Points, in no order, along strands that fork, close into loops and pass close to each other.
Points whose rows are less than 20.7 apart are linked; no others are.
Doba: [ 27,  10, -10,  25,  -9,  16,  -7,  -1]
Gofa: [-34, -14,   7, -35,  10, -12,   3,   4]
vozu: [ -7,  -4,  22,   3,  -4, -15,  -9,  -5]
rigo: [ 8, -9, 16, 16,  1, 16, -7, -2]
mipor: [ -8,  -3,   8,   1,  -2,   6, -12,   2]
dipa: [-13, -10,  26,  -7,   0, -16,  -9,  -6]
Zapib: [-27,  -4, -22, -34,   7,   2,  15,  11]
Temig: [-28,   4, -28, -34,   2, -16,  23,   5]
Tadob: [ 23, -11,  23,  25,  10,  19,   7,  -7]
lusop: [-24, -10,  13, -19,   5,  -9, -10,   2]
Nuta: [-16,   1, -16, -17,   3,  20,  -7,  13]
Gafa: [-29,  -3, -23, -34,   5,  -8,  23,   6]
nuzu: [ -1,  -6,  13,   8,   0,  13, -11,   0]
Fani: [-23,   9,  -7, -20,  -5, -29,  -2,   1]
Kofo: [-25,  -3,   4, -19,   0, -13,  -5,   4]
kagu: [ 31, -16,  32,  24,  22,  15,  25, -13]
miduz: [ -8,  16, -31, -15,  -9, -11,  -5,   8]
nug: [-32,  -6,  -1, -29,   5, -17,   2,   6]
Zap: [ 11, -26,  46,  16,  13,  -4,  11, -15]
Dig: [ 30, -18,  36,  23,  23,   2,  28, -16]
vebab: [ -7,  10, -11,  -5,  -7,  -3, -11,   5]
geman: [ 46,  -5,  15,  31,  19,  19,  28, -10]
ser: [ -1,  21, -33,  -9, -16, -14, -10,   6]
tid: [-22,   9, -27, -29,  -3, -20,  14,   3]
sefe: [ 11,  13,  -8,  13, -14, -11, -12,  -4]
lavuv: [-15,   7, -29, -20,   0,  14,   1,  16]
mepa: [ 20, -25,  43,  20,  17,   0,  20, -16]
mifo: [  5,  20, -29,  -1, -17, -11, -14,   3]
Begur: [  2,  11, -23,  -2,  -9,  14, -14,  11]
Refed: [ 42,  -4,  12,  33,  12,  21,  21, -10]
rep: [33,  1,  4, 32,  0, 26,  4, -3]
piboz: [ 20,  12, -18,  18, -13,  13, -15,   3]
Vomiz: [-23,   4, -26, -28,   2,   8,   6,  12]
kolik: [31,  5, -4, 30, -7, 22, -4, -4]
zubu: [ 12,  18, -18,   9, -17, -12, -15,  -1]
forul: [ 10,  12, -19,   9, -12,  15, -15,   5]
Ruzi: [37, -3,  9, 31,  6, 23, 12, -6]
sipa: [ 2, -5, 23, 12, -2, -9, -5, -9]
nabo: [ 19, -10,  18,  22,   3,  23,  -2,  -1]
Fome: [-23, -15,  24, -16,   3, -12,  -9,  -1]
bevuv: [ -9,   4,  -3,  -3,  -3,   0, -12,   3]
Dezak: [-18,   9,  -1, -15,  -6, -33,  -7,  -1]
lumi: [-12,  -1,  -9,  -8,   1,  23, -13,  13]
Naku: [ 10,   9,   4,  16, -11, -13,  -9,  -7]
pegan: [-16,   3,  10,  -7,  -6, -31, -10,  -7]
vesod: [-22,   9, -18, -24,  -3, -23,   5,   6]
vub: [-14,  10, -21, -14,  -5,  -7,  -5,   6]
fisuk: [ 28, -15,  27,  25,  13,  16,  15, -11]

A fork is a point with three links, a tip a point with one. Leave the first point through the second and follow the links. Name the first fork or tip that comes.
Gafa; Temig -> pegan
rep; kolik -> Begur
ser; mifo -> Naku
Gofa; nug -> sipa
Doba; kolik -> geman
tid; Temig -> lumi
nabo; Tadob -> Zap
sipa; vozu -> Gofa

A piece is all that can be reached along the links. How many separate loops has the piece of each point below (a circle has one, a figure eight two, a Y none), and how many tips (points with one link)?
bevuv -> loops 0, tips 2
Doba -> loops 0, tips 2
vesod -> loops 0, tips 2
nug -> loops 0, tips 2

A tip is a point with one link. Name the tips that can be reached along the links from each point below, in the order of the rows.
Gafa -> lumi, pegan
vebab -> Zap, Naku
piboz -> geman, Begur
vozu -> Gofa, sipa

Name the points in between on the shortest way along the links from the first point to the second, in order.
Ruzi; Doba -> rep kolik
zubu; mipor -> mifo ser miduz vub vebab bevuv
Dig; mipor -> kagu fisuk Tadob nabo rigo nuzu
kolik; forul -> Doba piboz
